Each scene shows the same named points in several views. A view is turned or mirrored, and shifted as a whole, has a little noise and may leave points out.
In the rows, 128 means zero.

Scene 1
View 1
<174>: [158 113 119 110  77 114 117 125 164]
<35>: [146 125 126 138  98 153 126 118 136]
<12>: [166  50 152 130 115 140  95 149 140]
<131>: [138 104  71 107 122 132 105 123 160]
<210>: [159  84 135 119 100 133 106 138 150]
<57>: [151 109  91 122  83 128 125 115 152]
<51>: [149  87  52 119  86 123 132 104 149]
<233>: [151  91  66  83 102  98 102 124 184]
<218>: [121 123  27 105 135 139 111 107 160]
<129>: [166  96 129 111  73 115 119 132 164]
<88>: [152 117 137 121  94 138 115 131 151]
<246>: [132 127  66 100 115 125 110 119 169]
<226>: [167  93 161 146  77 148 125 129 131]
<222>: [165  92 195 133 106 147  94 153 144]
<39>: [148 102  66 130  85 136 136 105 139]
View 2
<246>: [ 96  88 109 160 122 130 128 122 199]
<39>: [ 78 119  83 157 136 144 122 134 162]
<226>: [ 99 150  73 107 153 101 188 151 140]
<129>: [121 107  72 124 160 115 165 154 174]
<35>: [ 91 133  93 138 121 113 181 127 156]
<233>: [113  79 100 146 151 128 110 141 212]
<222>: [121 140 101  79 150  71 207 151 167]
<88>: [107 117  89 124 134 103 181 135 169]
<12>: [104 146 104  75 162  80 154 156 173]
<57>: [100 111  78 149 141 130 142 139 165]
<51>: [ 77 110  88 154 143 144 103 138 171]
<174>: [121  99  76 135 150 121 166 143 176]
<218>: [ 72  92 126 172 108 136  98 108 202]
<210>: [109 124  93 111 154 102 160 148 176]
<131>: [ 89 100 116 142 130 119 121 125 194]
View 3
<174>: [175 118 130 140  84 114 178 105 128]
<39>: [120 110 128  97  81 131 179 115 128]
<129>: [187 122 137 131  83 108 169  99 122]
<226>: [188 118 108  99  90  91 162  86  79]
<222>: [233 140 106 129 110  78 166  72  66]
<35>: [162 108  84 104  87 109 187 106  70]
<210>: [176 137 127 118 106 106 168  86 109]
<233>: [139 139 160 145 104 137 181 106 175]
<246>: [123 132 123 138 110 147 202 115 148]
<131>: [125 142 129 127 113 138 192 105 140]
<88>: [176 128 107 130 100 114 185  97 101]
<218>: [ 83 136 125 124 120 159 209 120 155]
<57>: [149 113 124 117  83 123 182 112 123]
<51>: [114 117 143  97  84 131 175 114 146]
View 4
<12>: [141 103 152 132 152  74  53 125 137]
<35>: [116 111 168 111 113 106 116 144 111]
<39>: [115 135 114  83 136 127 113 153  93]
<129>: [149  99 134 104 149 113 112 140 145]
<174>: [138  97 133 104 138 125 123 141 143]
<51>: [115 137  97  87 145 134 103 147  95]
<57>: [124 117 126  95 136 124 115 145 112]
<222>: [143  79 190 137 129  72  79 127 155]
<233>: [130 102  77 115 144 160 101 124 129]
<210>: [135 102 144 117 143 100  86 134 133]
<131>: [117 102 123 126 125 137  97 121 123]
<226>: [143 107 179 102 137  73 100 154 128]
<88>: [128 100 158 116 125 110 111 136 132]
<218>: [ 83 127  86 116 111 173 104 122  79]
View 5
<39>: [159 149 139 124  93 162 146 132 172]
<222>: [149  83 107 115 120  44 162 167 172]
<57>: [144 137 135 136  96 135 148 139 172]
<12>: [163  96 106 108  89  71 159 141 173]
<210>: [155 114 124 123  99  86 162 139 171]
<35>: [139 106 127 122 112 121 133 168 173]
<233>: [145 143 128 164  55 128 156  92 163]
<88>: [123  92 115 146 102 102 132 158 168]
<218>: [148 127 119 136  34 179 114 105 164]
<246>: [135 127 120 150  55 150 128 118 163]
<174>: [134 129 132 155 108 108 161 136 167]
<226>: [151 116 130 107 136  89 162 174 177]
View 6
<129>: [ 86 177 108 153 119 117 166 103 149]
<246>: [133 167 162 149 101 106 108  94 163]
<131>: [119 152 156 143 101 107 120  99 175]
<51>: [105 129 158 151 118  98 116  90 137]
<35>: [101 154 119 187 116 145 140 102 182]
<39>: [ 98 129 150 167 123 112 115  91 143]
<218>: [138 119 199 142 101  98  78  93 170]
<226>: [ 72 144  95 183 126 141 175 109 180]
<88>: [102 171 114 169 111 132 153 104 182]
<233>: [109 187 149 115 107  74 133  91 125]
<57>: [101 152 134 167 118 118 134  95 150]
<222>: [ 73 171  84 160 104 146 196 124 217]
<12>: [ 69 138 107 134 105 118 188 123 206]

Which points are out of place in each view (at most two, in the order of its rows)? Write - if all are in place.
view 1 | -
view 2 | -
view 3 | <222>, <35>
view 4 | <131>
view 5 | <12>, <88>
view 6 | <218>, <233>
